Points on a hilly landscape, in no order, each with its height.
A ball rolls from a point to the lowest of its 2 nearest points, and stops where none of them is lower. Distance is the straight distance between rows; heights are no part of it.
nodu: [-27 -37  -4  11 -14  -8 -24  36  21   6  46  11   7  -2 -17  -8   3  24
  -9 -11 -13  -7  21  -4  -6 -26  17 -18  -3   0 -23 -10  10 -23  14  14
  -2  -5  19]  h=37.9
nazo: [-23 -16 -23  20 -16  -9  10  16  15   4  11  -8  13 -32  12 -15 -13   1
 -15 -10   4   1  -1   3   2 -21  19   7   3  19  -9 -21  15  10  -5  -2
  15 -15 -16]  h=29.5
lezi: [  6 -34  13 -49  -5 -16 -26  39 -15   3   0  -1  20 -26  -8 -13  -4 -11
  10  13   6 -16   3 -32   3  11   8 -39   8  -7   9   5 -14  -6  48   6
 -26  16 -24]  h=44.2
tib: [ 19  29 -17   4  -5  -4  56 -44  -1  -5 -20  -2  35  -1 -13   7 -13 -23
  10 -10  12 -30  -7  -5  26  36 -32  -1 -10   0 -13  15 -13  20  -1 -12
 -24  14 -36]  h=58.5
Gaf: [ 10  -1  19   0  10  23 -26  -2  -6  -1   2   5 -27  39  -1   3   5  12
   4  16 -21   0 -14 -15 -15   8  -6   0   4  -3  -2  30   5  -7   7   5
 -18  -8  -7]  h=32.8
zas: [-25  21   6  23  -7  10 -37   9 -23   1   5  20   2  17 -16   0   1   5
  -6  18 -20  -7  31   9 -31  16  10  -2  -3  11   7  12  -1 -20  23 -13
   1 -16  16]  h=56.4
noli: [-20  -2  29  14  13  14  -2  25 -25  -3 -18  12   2  11  12   7 -32 -16
 -19  21  20  -2   6 -15 -30  30  26 -31  23  -3  -4  37  10  -2  18 -14
  16 -27 -21]  h=33.2
Pizu: [  9 -12   7   3  11   4  33   2   8 -16 -12  12  -5  22  29   2   5  18
 -11 -12  32  10 -46   1 -12 -35  -2 -22  17  -7  10  -1   4  24 -18   3
  50  -9   6]  h=42.9
diz: [ -2  -9  -5  18  -8   1   5   1  -8  -4  10 -16 -18  -3   1 -22  -9   9
 -10  -2  -9 -12  -2  24  -5   4  -4  15  22   0 -19  11  10   1  -7  13
 -14 -18 -25]  h=43.3
Vidat: [ 16  20   3  13  -3  18   9 -20   0 -14   0   0 -18  28   5  11   9  13
 -15  12   4  11 -21  36  -8  -8 -18   9  14  -6   6  19  11   5 -31   0
  34 -10   3]  h=51.3
naka: [  3  -9  -6 -14   9   2  12 -20  31   8  -3   9  18 -13  -1  16  -4   8
   8  -5 -12  18  -5 -18  25 -27  -3  12 -29 -11  -5 -37 -20   1 -20  -3
 -27  26  11]  h=33.3
dabe: [  1 -16  22  -2  44   6   9  17   6  17  -4 -17  -4   9  -4  10   8 -11
  18   3 -10  12  -3 -23  -9  -4  22  38 -16  -7  17 -20 -13   8  -5  -6
 -25  18  11]  h=54.1
fakib: [-12  -5   3  10  11   3  -1   1   0   6   3 -17 -24 -15  10  -5  24  -2
 -21   5 -12  13  -5  30 -14 -25  -2  45  20   4  18 -18   8  13 -17  -5
  22  -8  22]  h=57.3
ketof: [-20  -7 -12   5 -19   4   1  30  -7   7  16  -9 -19  -6   0 -15   2 -16
  -4   4   1 -20  -2   3  -9  17   0   3  15   2 -31   6  31 -23  -5  21
  11 -29 -18]  h=40.4
bav: [-18 -26  19   4   4  -9 -25  46  -7  20  10  -4 -32 -23  10 -10  15 -12
   6  -1 -11  -9  18  -6  -6  -2  43  14  16   4  18 -16   7 -24  23  12
   4  -7   7]  h=60.5
dis: [ 36 -14   6  22   3   1  -6 -18   9 -22 -14 -15  12  40 -22  -3 -14  33
   0  -2   3  26   1  10  -2  13 -17 -54  13  -3 -16  42  30  20  -5  14
  -6  -1 -30]  h=17.6
Zaga: [ 27  19 -36  20 -14  11  45 -44  28 -10  -9  -7  16   3   1  -7  -1   8
   2 -28  10  26   1  26  37   4 -28  -2 -10   9  -8 -16  -2  17 -41  -3
  24  11 -20]  h=32.1
zuki: [ 38 -12  -7  -5 -11  -5 -17 -12   8 -16   2 -20  19   0 -24 -21 -24  14
  -8   1 -16   5  33   3   3  21  -5 -48  -1   2 -30  27  17  17  15  -1
 -52  10 -24]  h=31.0
seki: [  7 -23  26  -9   3  17 -14   9   1  -7 -14  20  19   8  16   8 -22   6
 -16   6  11  14  27 -32 -10   0  25 -55   9  -3  36  11  -9  -3  37  -7
  -9  -6 -21]  h=34.6
Kipuz: [  4  18  -7 -29  -5 -16  14 -27  21   2   0 -13   6 -30  18  -1  13   1
  16 -12  -9  34 -27 -11  43 -41 -37  33 -18  -5 -27 -44 -24 -17 -55   4
 -10  28  22]  h=50.9
kupe: [ 20  11 -24  18  10  17  40 -35  14   6  -3   0   9  25  11  14 -15   9
  -4  -7  -2  19  -3  18  22   1   3   7  -4   0  -9  -7   8  21 -25  -5
  23  -1 -10]  h=25.8
Sep: [-25  24   2   5   1   5 -15  -5 -23   6   7   9 -47   3  13  24  48  10
 -29  18 -11   8   1  50 -34  -2 -23  34  15  -8  28 -15  10 -19 -15  -1
  61 -19  51]  h=66.9
kape: [ 10  -6   9   6   6   5 -37 -15  18   2  29   6 -12  29   7   2  15  39
   2   7 -32   5  20 -12   5  -7   1  -9  -4  -3   5  18   2 -15   7  16
 -17  -3  16]  h=26.9
bof: [-19   2  12  18 -10 -10 -31  21 -30 -16   3   3   1  -5 -15  -7  -5   0
 -12  18 -18  -7  28  -1 -24  32  -3 -22  14   7 -19  20  22 -18  25   0
  -3 -22  -8]  h=55.1
faz: [ 31  26 -38  17  -8  -2  24 -59  11 -10   0 -14   0   0 -23  -1   1   8
   4 -20 -12  25  23  34  32   0 -12  -4 -22  28 -21  -6   9  10 -52   7
   4  20   1]  h=24.7
Fover: [-11  -4   7 -20 -10 -15 -11  32  -8  -9  -5  -7   4 -26 -23 -29   5 -10
  21   5   1 -15 -18 -14   6 -26 -13   1  -5  -9 -11   3   1  -5  11   9
  -9  -3   0]  h=49.9
mugim: [-29   0  10   6  14   1  10  33 -17   8 -18   3   2 -16  -4   2  -4 -39
 -10  -7  38 -13  14  -1 -23  27  44  -5   7   1  26  -2   1   9  29 -24
  37 -23  -7]  h=48.6
vikov: [ 11 -40  14   2  31 -12   8  -5  36   6  17 -10 -21  12  49  23  18  36
 -39 -25  -8  23  -1   5  -9 -50   1  -6  21  -1  16  -3   5  32 -16  10
  15   2  23]  h=46.3
kateg: [  8 -36  22 -42  13 -19 -28  20 -11  -6  -1  -4  18 -12 -17 -10  -8  -1
   4  19 -16 -13  11 -34 -13  14  -7 -13   8 -23 -11  21 -11   5  34   0
 -58  25 -22]  h=41.6
kanos: [ 48 -15  -6  -9  16  -9  36 -12  15 -10 -19 -23  33 -25  -1  -5 -27 -15
   0  -9  13  -6 -13 -14  24   7 -24   0  13 -14  -4  -8 -19  48   4 -12
 -47  25 -53]  h=63.0
poput: [ -3  -3  -4   4 -12   2 -34  -8   3   2  33   8 -28   9  16  -6  21  24
 -15   5 -42   5  15  12   1 -24 -10  11   4   0   1  -3   3 -29  -6   8
  -6  10  35]  h=33.1
lok: [  5  46 -32   9  -2  -6  13 -47  -7  -2 -13  17  22  -5 -22   3  -9 -16
  16  -2 -28 -10  20   2  18  15 -11  23 -24   0 -12 -21 -13  -6  -4 -14
 -28  22  10]  h=51.6
til: [ 12   8 -10  11   4  14  29 -21   3  -3   7  -2   0  29   0   8  -8   0
   4   1  -8   7   2  -5  21   5  -4  27 -10   3 -15   5 -11   2 -26   3
 -18  21 -19]  h=18.0
Veke: [  0  24  -5 -24   6  -7  -1 -19   5   9 -10   9   8   3   9  14  27  -3
  36 -13  -1   5 -29  -5   0 -24  -2  32 -34 -10  26 -42 -26 -16  -8  -9
  14  22  19]  h=56.7
Pidil: [  8  34  -9  -4 -10  21  12 -11  -3  11  -2  35   5  38  13  35   4  -3
  13   5  23  -7 -25   0   6   6  -4  -7 -16   2  21  -9 -21 -16  -9 -18
  39  -8   6]  h=35.5
lalen: [-45   7 -17   4 -13   6   2   4  -9  12  19   5 -27  -1  27  12  31  11
 -34   2  15   8   6  47 -14 -16  -6  17  12   5  24 -21  11 -16 -24  -5
  82 -15  54]  h=67.6
nofig: [-22  -5  11   0  26  -5 -11  16  17  29   8 -13 -17  -9 -11  -1   7  -4
   6  -1 -14  -5  -4 -20   9 -24  16  59 -20  -1  -7 -29 -10  -1 -25   4
 -17  15  29]  h=56.1
Peg: [  3  -5  14  -4  21   8  20  23 -20 -13 -36  22   6   0  24  20 -20 -28
 -10   9  26  -5 -12   6 -17  17  21 -14  31   4  31  12  -1  28  16 -25
  21 -19 -36]  h=39.5
tisi: [  5 -36  15 -17  35   3  16  23  29   3 -13  -2  16   7  14   2   0 -11
   4 -14  26   5 -17 -28  -9 -26  19 -14  -3 -13  34 -17 -10  24  10 -10
 -13  13  -6]  h=68.4
Zufi: [-17  37 -21  23  -4 -11   2 -33   3  -1  -4   1  25 -25 -36 -10  -9   1
  -7  -1 -27  -6  19  13  11   2  -5  19 -25  13 -19 -10   9   0 -20 -13
 -12   9  18]  h=49.1
rabar: [  9 -10  -6 -19   4  -1  -6 -28  19   1  25 -22 -18  -5  18  -2  18  41
 -24  -7 -14  38 -15  12  13 -58 -22   3   2 -11  -6 -11   3   8 -45  16
  -2  23  26]  h=42.3
Zesab: [ 19  -7  30   4  15  12  -8  14 -20 -29 -31  19   9   7  30  25 -10   5
 -10  10  20  19  -7   8 -23  11   2 -38  35   0  42   4  -4  18  17 -14
  39 -25 -14]  h=37.5
lesuv: [-24  -4   4  25 -33  11 -11  21 -16  -5  17  11 -17   7   7  -9  -2   0
  -4  11  13 -16  -2  10  -7  21  -2 -32  14   4 -24  30  29 -33   3   8
  34 -48  -6]  h=37.8
Tapat: [-19  19  -8  -5   4  -7 -12 -16 -17  22   6   7 -39  -4  10  16  52  -3
 -15   7 -12  19 -18  34 -11 -19  -1  54   4  -4  27 -38  -6 -26 -23  -4
  38  10  62]  h=66.0
Rep: [-16  25   8   3 -18  24 -29  -2 -20 -28 -12  33  10  26  25   7 -21  15
  -4  15  18  13  -3  -5 -13  11   0 -52  -7  14  26  15 -22 -13  21 -14
  57 -32  12]  h=37.6
gepi: [ 40 -21  22  21  11   9   4  -9  12 -15   2 -12 -15  32 -11  -1 -17  27
 -13   2   8  22 -15  -4   0   4 -22 -20  34 -11 -25  36  21  30 -13  15
 -24   6 -20]  h=9.6
Dazus: [-32  18  11  19   2  15 -15  35 -21   8   8   2 -32   1 -19   5   1 -26
  -2  14 -18 -19  22   3 -20  23  20  26   5   9  10   2  15  -9  18  -5
  13 -19  14]  h=57.6
Linev: [-18  25  -7   3 -16 -11  12 -14  -7   6   2   0  -6 -19   5 -12  14   8
  -1  16 -11   1 -24  26  -8 -20 -16  34  10   1  -1 -16   2 -13 -24  -1
  16  -3   1]  h=55.6
Vuze: [-11  21 -23 -19 -19 -11  -9  -8 -20  13   9  21  17   2  -8 -19 -26 -36
  22  -5  14 -50   1 -17  19  34 -14 -11 -14   7 -31  31 -13 -28  25   3
 -23   8 -17]  h=54.4
Fasi: [ 14  -6  -1  -3 -11  29   8  -3   2  -2  -4  36  14  33  29  25   1  12
   1   6  15   2  -8  -6  -6  -5   7 -31   3   0  27   5  -6  -7  -3 -12
  32  -2  -5]  h=38.3
Diguf: [ -4  15  23 -12  17   4  11  24 -10   3 -23  12  -9   7   6   9  14  -6
  14  -2  28  -4 -23 -15 -22  -6  18   4  -3  -8  38  -1   1  12  19  -6
  28 -14   5]  h=46.1
Vepam: [-23   2   3   7  22  -8 -23  41  -7  23  13  -7 -44 -13 -13  -2  18 -30
  -1   0 -16  -9  13   4  -8   0  36  55  -1  10   4 -24  14 -20   0   0
   4 -10  24]  h=58.9
bap: [-19 -10  10  29   7   7 -12   7   2 -15   0  -5   6  -2 -24   1  -5  23
 -25  -7 -18  -1  29  11 -27  16   3  -9  11  13 -12  19  29   7  18  -6
  -7 -25  -5]  h=53.8
kopo: [ 14  -4 -10  -7   6   8  -7 -19   0   3  -1  15  16  17  -4   4 -17  -4
   6   0  -7  -9  16 -18   6  19  -4 -25 -14   2   3  13 -23  -8  22  -9
 -28  20 -17]  h=47.8
vin: [ 20  -5   7  -8  -8  11  -6   2  -9   1   0  12  -3   4  23  12 -10 -10
  14   9  -2 -14   9   0  -3  20  16  -4   6  -1  21  14  -9 -14  15  -8
  -5  -7 -26]  h=44.6
kipe: [-36   7 -12 -11 -18 -28 -19  25   3   1  34  -4 -14 -26 -13 -33  -1 -23
  11   0 -14 -10  -5 -19  24 -15   5  36 -13   9 -28 -20   0 -33 -21  27
 -10  -2  10]  h=60.3
vuf: [ -7 -27  13  -5   0   6  -8   8  22   7  19  22 -10  18  36  12   6  33
 -15  -3   0   9   4   0  -7 -30  19 -42   7  -6   9   3  -7 -17   6   9
  21 -16  25]  h=41.1
vesu: [ 15  17  -1  -3  12   5  31 -27  15  17   5  -1  11  16  -1  22  -5   1
  32   6 -13  10 -15 -23  34  19 -19  40 -21 -10  -4 -17 -32 -10 -18  -6
 -20  30  -7]  h=24.9
Fal: [ 15  32 -19   8 -24  31  -7 -33  -1   2   4  22  -5  42   7  22   2   9
  27   8   4  -5  -6  -4   8  18 -12 -16 -18  10   6  13 -15 -23   4  -2
  15   7  12]  h=31.9
gik: [  0  44  -1  -8 -15   2 -12 -13 -11 -12 -11  14  11  -6 -17 -12   6  -9
  24  20 -10 -24 -10  -8  -3   6 -30  -1 -16   4  -2   9 -17 -15  21  -6
  -7   4   0]  h=54.2
napi: [-20 -21  14  25 -20  11  -6  23 -31  -9  -5  11 -11   7  14  -1 -33  -2
 -27  16  14   0   7  10 -10  22  11 -51  24   7 -14  28  31   1  14  11
  17 -39 -19]  h=35.4
nik: [-15  24  -2  15   7  -6   2 -16 -21 -19 -27   3  34   0 -32  -3 -22 -10
 -13   2  -3 -16  20  17 -20  38   0 -22  -1   2  -1  13  20  12  24 -24
  -5  -8  -8]  h=42.8
Sabif: [  2  -5 -13 -17   0 -11  -3  -5   5   1   0  16  43  -6 -31  -9 -21  -2
  14  -6  -3 -26  23 -26  11   7  -4 -17 -27  -6  -9 -12 -15  -6  25 -12
 -47  31  -2]  h=50.4
liru: [-26 -26  17  21  20 -12  -9  29  21  18   1 -28 -19 -38  -1  -5  20   2
 -11 -23   1  18   2   3 -21 -25  32  32  -1   8  15 -28  17  20   8   2
  12   1  17]  h=51.0
molib: [  1 -21  -4 -19  11 -23  -8   5  -9   0 -10 -23  22 -38  -6 -24 -12 -20
   2   7  -5 -24  12 -23  -9  22  -7  12   4  -7 -19  19  -9  16  13   5
 -58  33 -38]  h=38.2
Tak: [ -9  21  -5  -7  -8   0   0 -11 -19  -6  -2   8 -12 -11  15   0  30  23
  -1  16  11   2 -19  27 -15  -9 -30  12   7  -4  20 -11  -2 -16 -11  -2
  49   0  25]  h=54.0
mep: [ 37  -8  -3  16 -20   1  -9 -17  -8 -26 -20 -17  34  19 -23 -13 -20  21
 -11  -3  10   6  31   9   4  27   0 -66  12   4 -10  29  22   9   9  21
 -25   2 -18]  h=24.6
met: [  2  46 -27   5 -33   4   6 -22 -12 -13   8   0  13   3 -33 -12 -18 -21
  23   4 -11 -39  -2  -4  20  32 -25 -11 -15   4 -40  35  -2 -20  16   9
 -13  -7  -5]  h=56.5
nid: [ 21  54 -27  12 -25  -4  26 -47  -4  -2  -5   7  15  14 -33   1 -14 -20
  15  -9  -3 -28  10  17  18  29 -17   6 -22  13 -20  18 -12 -14  -9   1
 -10   5   1]  h=54.5
Teda: [ 32 -17 -15 -20  -1  13  34 -18  26   4   6  -5  24  18 -12   9 -18  -3
  11 -16  -2  11   4 -35  43   2  -9 -12 -21 -10 -30  -9 -20  13  -4   5
 -43  24 -23]  h=46.0
Musor: [ 59 -10 -20 -34 -26  -7  24 -39  33  -9  -5 -13  25  13  -7   6  -9   2
  26  -9   0  24  -6 -19  49   3 -37 -24 -24  -5 -21   5 -28  10 -14  24
 -36  40 -20]  h=50.7
sutad: [ -4 -39  16  -1  20 -13   0  22  34  15  16 -15 -23 -16  36  11  21  15
 -15 -18   3  16   0  -3  -9 -46  33  10   6  -4  17 -25   1  21  -4   8
  12   2   8]  h=49.0
tibaz: [ 12 -24  11 -28   5  -3  -6   4  28   1   6  -4  10  -9  -5  -2   5  32
  -1 -13 -22  30   2 -27  17 -35 -17  -6 -12 -23  -2 -31 -12  20 -12   7
 -38  29  10]  h=38.5
loz: [  0   5  11  17  16  26  26  -3  -3   0  -9  -2 -15  23  -4  22 -16  -1
 -17   9   9   9 -10  24  -5  14  -9  18  22 -10   7  13  12  27 -10 -16
  16 -13 -20]  h=49.6
kudin: [-10  -9  16 -11   3 -11  -4  23   2  -4  -7   4  -8   7   2 -14   7   9
  12   1  14  -9 -33  -4  -9 -26   5  -5   5  -8   9  -1   9   2   1   4
  11  -9  -2]  h=47.9
kasut: [ 48  30 -29   2 -24  20   7 -51  10 -11   7   5   5  26  -3  10  -4  19
  29  -5  -5  12  -3   9  26  11 -21 -11 -32  -2  -3   9  -7 -18 -12   3
  -1  16  -8]  h=25.1
Sepoz: [  1 -26  22 -18  -9   1 -34  29   5  -5   7  24  -2  22  28   6   3  14
  -5   6   8   6   2 -23  -2  -9  17 -64  13   2  27   6 -20 -21  33   7
  12 -16   3]  h=38.1
kati: [ -1   7 -18 -14  -8  -8   2  -8 -13   1  -1  22  50 -11 -10  -7 -25 -39
  24 -10   6 -47   5 -23   5  30   7  -6 -23   2  -9   4 -12  -9  44  -8
 -33  24  -2]  h=52.4
tapap: [-12  30   9  21  -9  14  11  -4 -28 -15 -18  21  31   7 -14   6 -19 -15
  -6  18  36 -24  13  13 -25  47  -3 -36  -5  12  14  29   3   3  23 -25
  22 -22 -21]  h=44.7
Rimi: [  9 -27   4  34  11 -10  -6  24  -6  -7   3 -28 -11  -3   5 -11 -18   1
 -32  -3   1   7   6  20 -14   9   4   4  33   7 -18  29  32  27  -3   7
 -10 -34 -34]  h=45.9
Zubol: [ 40  44 -28  -2 -10   7  11 -58   6 -15  -8 -14   2   6 -10  -2   0  13
  23 -12 -21  34   3  12  39  -4 -32  -5 -37   8 -23   3  -9   5 -39  13
 -17  25   8]  h=12.6
Gotip: [  9  41 -13  11 -13  -3   1 -31 -27  -8 -16  15  26   9 -18   7 -28 -17
   2   8   3 -29  27   1 -12  52  -8 -15 -15   4 -21  22   4   7  12 -19
 -23   9 -13]  h=40.3
Nad: [-12 -26   8   6 -17  -4 -50  31   4  -8  25   4 -14   1  -8 -13   8  30
 -16   9 -26   1  14 -11 -10 -13  -6 -30  16   8 -14  11  15 -22  -1  21
  -2 -17  13]  h=40.9
Gad: [-30 -33  13  32  10  -5 -15  33   7   4   2 -10  -6 -23  -6   2   8   1
 -21  -3  -6   6  16   8 -22  -3  13   3  15   8   4  -5  24  20  14   1
  -1 -23  10]  h=52.5
goba: [-23 -21 -19  16  -5   3  -4   5  17  14  17   5   1   3  -4 -14  -2  -1
 -11 -16   1  -9   8  -8   9 -17  13   4  -9   7 -25 -10  14  -3  -4   7
 -10  -3   4]  h=33.9
gafa: [ 27  15  -9   5 -13  -3 -20 -29 -24 -12  -7   1  24   1 -25 -10 -23  -5
   7  16 -19  -9  44   6   0  38 -11 -38  -9  -3 -12  31   7   9  22  -7
 -49  17 -10]  h=36.5
bafu: [ -4   8  10  14  -3  17 -24  -4 -19 -20  17  -3 -47  31 -10  -3   4  16
 -17  19 -23   5  -9  12 -14   8 -20  14  23  -3  -4  34  19 -10 -16   7
   3 -29   0]  h=36.6
zete: [  4   4  -1  26  14   1   9 -20  11  -5  -7 -18  10  -2 -25   4  -4  32
 -10 -11 -18  14  12   5  -5 -22 -13  24  -3   5 -16  -8  13  23 -35 -13
 -19  11   3]  h=49.2
Posi: [-20  16  -7   8 -11   0   6 -13  -3 -14 -18  18  28  -1 -20  -1   1   4
   2   1   7 -14   9  14 -22  14  -4 -20 -13  12  14 -16   8   8   7 -22
  18 -10   9]  h=44.8
geno: [ 14 -34  34   2  46  -6  -2  41   2  11  -9 -24 -13 -22   3  14  13 -16
   3  -6  22   5  13 -20 -15 -14  48  10  20  -4  34  -5  10  31  25   3
  -8   5   0]  h=51.1
Dulo: [-14  -4 -16  15  -1 -18  26  29   2  27   5 -26   6 -27   4 -17 -21 -38
   7  -4  18 -26  -4 -16  -2  13  21  38  -4   1 -26  -4   9   8   1   2
 -12  -7 -30]  h=29.4
ped: [ 12 -22  16 -39  29   6   5  18   9  10 -16   8  21   4   4  19   9 -14
  29  -8  23  -5 -17 -43   6  -4   7   1 -26 -16   9 -14 -16  11  22 -13
 -22  23  -9]  h=67.4
senu: [-11  23 -12  16  -1   5  12 -37  -1 -12 -18   9  18  -3 -27  -5  -2  19
   0   1 -13  10   8  25 -13  -2 -23   6 -15   0   5  -3   2  11 -12 -15
  -5  -5  15]  h=46.6
rudog: [-14 -23  -8 -16  -5 -19 -13  40   2  25  21 -21 -19 -20  -8 -24   8 -27
  21  -6 -16 -18   0 -30   8  -6  20  24  -3  -3 -14 -17  -4 -12  -2  17
 -21   7   8]  h=62.3
buk: [-28  37  -3   8 -17  16   8  -2 -21   1  -5  28   1  15 -14  13 -22 -28
  -2  20  26 -28  -7  17 -14  28   6  -6  -4   8   7  17 -12 -17  17 -13
  36 -35  -4]  h=46.2
sivi: [-11   6  19   3 -13   9  -8  10 -24 -22 -14  21  15  -4  16   2 -12   4
  -4  14  15   3  -2   3 -20  23  11 -46  18   0  32   9  -5  -9  35 -18
  43 -30 -12]  h=35.6
lofas: [ 12 -20   9  30  32  10  10  -3   4 -20  -8 -13 -23  21  10  11 -15  18
 -33   0   3  21 -14  18 -12   9   6   2  38  -7  -4  19  26  48 -12   0
   5 -26 -18]  h=48.0
gobe: [-19   2  15  -3   5   8  27  22  -1   1 -12  10 -21   8  17  13   9 -12
  -6  -6  56  -5 -32   9 -17 -17  11  -6  11  -2  29  -8   4   7 -13   0
  52 -22  15]  h=44.5
nevad: [  0 -15   2 -42   7  -8 -23  19   3  24   2  10   9  -1  -6   6  11 -21
  41   0   4  -8 -10 -35  10 -14   9   3 -24  -4  23 -23 -40  -5  30 -10
 -23  23   6]  h=66.3
gor: [ -6   8 -17  -9 -35 -14 -13   1 -11   4  -7   2  30 -12 -15 -21  -3  -2
  14   0  -1 -22  -4  -5  -6   4 -15 -16  -9  -1 -14   8  -1 -16  27   6
  -4   0 -15]  h=52.2
zeze: [  2  -3  -9   4  -8  -2 -14 -15   5  -5  13  -3 -22 -11   6 -21  24  39
 -12  -8 -21  18   7  21   3 -33 -15   2  19  -6  -8   1  14  -8 -30  15
   9   5  12]  h=38.0
Fup: [ -7   7  13 -13  23 -15 -11  17  -9  15   0 -18 -49 -28  11   5  62   2
   6   5  -5  29  -7  20 -12 -23  14  58  13   1  28 -31  -5 -22 -13  12
  30  14  58]  h=65.0
nar: [  9   0   8  -4   7   8  26  13 -13   4 -18   0  16  -8   7   3  -7 -34
  -1   9  18 -21  -5   7   0  23  19  19  13  -4  13   3  -9  15  14 -13
   1  -3 -30]  h=41.7
kor: [-18 -20  12  -3  17 -22 -28  23   7  13  31 -30 -61 -23  27  -6  53  16
 -14   2 -28  19  -3  15   3 -30  12  44  23   4  10 -27  11 -21 -22  23
  15   4  54]  h=63.6
Ruru: [ 22  -5 -21 -25  -2 -10  23 -26  30   7   5   1  20 -10 -12   6 -18  -4
   9 -14 -19  19   1 -30  60  -4 -11  24 -39   2 -27 -27 -32   1 -19   2
 -49  31  -2]  h=40.1
ziv: [  0 -22  41 -17  46   5  -2  29   6   6 -17 -19 -27   8 -11  13  15 -23
  24  -3  23   0  -8 -29 -18  -7  43   7  -7 -19  22  -3   0  23  10   9
 -13  12  13]  h=52.6
Zul: [-18 -26  16 -10   5 -23 -27  45  -6  25  24 -13 -61 -11  17  -5  44  -6
   1  -3 -15  -2   0  -1   3 -25  36  19  15   3  11 -20   8 -27  14  21
  18  -1  39]  h=62.0
Fezik: [  1  34  -9 -19   1   0  -5 -14 -10  11  -7  17   7   2 -10  10   9  -1
  32  12  -2 -13 -12   1  -6   1 -16  35 -21  -4   9 -18 -21 -15   1 -10
 -13  16  11]  h=56.0
pedig: [ -6 -11 -16 -30 -20 -16 -18  11   1  21  11  12   1 -19   1 -17   3 -20
  27   2 -19 -18   6 -19  21 -19  16  23 -13  -1   6 -25 -26 -27  15   8
 -31  26   7]  h=64.4
rukir: [-17 -19  26   3  31  -3  -2  53 -19  14 -19 -11  -9 -22   0  11  -1 -26
  11  -9  28   3  15 -12 -24  17  57  -2   5   6  30  -2  12  13  42  -8
   6  -5   0]  h=49.8
muvuk: [ 46  10 -19   0   2 -15  52 -38  21  -4 -15 -21  43 -20  -3 -10 -28 -22
  -2 -17   6  -5  -2   9  45  30 -21  -6 -10  -1 -11   7 -16  37  -4 -15
 -25  22 -56]  h=60.8
vov: [-37  15  -4   4  -4  15   4  27 -26   3  -8  14 -13  -4   1  19   2 -19
 -15  12  33 -19   4  18 -20  17  26   1   5   4  14   2  14 -11  10  -8
  50 -46   5]  h=47.4
Bava: [  2 -28 -10  -1   2 -12  14  11   6   5   3 -41  23 -30  -1 -23 -16 -18
  -3  -2  12 -10   1  -8  -2  24  -1  13  18  -3 -29  13   8  25   9   3
 -34  -8 -37]  h=34.1
rek: [ -9 -12  18   8 -10  -6 -25  32 -16 -15  17  -2 -41   3  -2 -22  12  18
  -8  23 -21   4  -6  13 -21  -4 -16 -12  29  -3 -20  16  30  -8  -4  17
   4 -30  -5]  h=39.4
Lotes: [ -6 -19 -29   9   0 -13  24   4  27  19   8 -20  20 -35   9 -14 -16 -24
  -6 -15  12  -7   0  -3  14  -5  22  37  -3  15  -1 -26  -1  24   4  -8
 -16   8 -24]  h=23.2
mepa: [  5  20  -2 -35   4 -13   2 -14  13   9   0  -8   1 -27  29  12  40   7
  18  -6  -7  28 -26  -4  23 -31 -20  41 -11  -4  19 -48 -24 -26 -31  -2
   3  36  36]  h=54.3
Repef: [ -7 -28  44  -4  18   0 -18  42 -15  -8 -23  -1  -3  24  13  -1  -3   5
  -3   8  10  -2  -5 -21 -31  -1  23 -35  21  -2  13  36  10  -2  17  -5
  11 -21 -17]  h=30.6
fataf: [  0 -18   7  -4  -6  18  14 -16  11 -12  -2  16   1  28  46  13   5  29
 -15 -14  18  17 -15   9  -5 -27   6 -40   0  -8  13 -13   2   1  -8   2
  40  -2  25]  h=40.8
zamug: [ 60  -2 -17 -20 -34  -8  13 -21  11 -13 -17 -24  30   5 -16  -7 -16  -6
  20 -15   7   9   6   3  39  31 -42 -35  -7  -4 -17  30 -10  13   2  26
 -38  24 -46]  h=55.2
lipu: [ -1  52 -29  13 -15 -13  46 -37   8   3 -12  -2  30 -16 -21  -3 -14 -37
   7 -19  11 -30  -3   9  26  17 -21  21 -17  18 -26   5 -14  10 -15 -12
  -2   1 -23]  h=56.6
Nipat: [-14  21 -13   1   2  -7  -8  -5   5   3  13  -1  -5 -14 -23 -28   6 -20
   5  -4 -13  -4  -5 -14  18 -16   7  60 -27   9 -29 -15  -9 -26 -25   3
 -25   8  24]  h=58.2
Nek: [-11 -40  16  12   7  -1  -6  11  23  15  32   1 -28  10  38   4   3  36
 -29 -18  -2  17  -1  19 -11 -37   4 -26  24  -5   0   8  23  10  -3  22
  25 -19  24]  h=43.7
gima: [ -2 -10   1 -32  -9  -8  -3 -21  23   9  14 -20 -19 -14  11 -13  10  24
  -8  -9 -14  30 -21  -3  26 -53 -23  34 -12   0 -29 -16 -22  -5 -65  16
  -3  22  25]  h=46.5
nobaf: [ -7  28  -5   4 -17  17  11 -32 -21 -24   3   5 -10  19  16  16  15  29
 -22   5   9  15 -25  52 -14  -4 -36  -5  11  -9  15  -1   0   0 -32  -5
  65  -6  37]  h=52.7

For each start below, name the point where the ball stops.
nevad -> gepi
Sep -> fataf
Linev -> Repef
lalen -> Repef

Call two points neighbours if one is among the 2 nearest of the other. Go from one point of each pair to the other, from neighbour to neighbour, staying as low as possible. Name the highest point that can't be avoided.
naka and Lotes -> rabar
kape and Lotes -> Nad
til and sivi -> Fasi
Repef and gepi -> lofas
Zubol and til -> Zaga
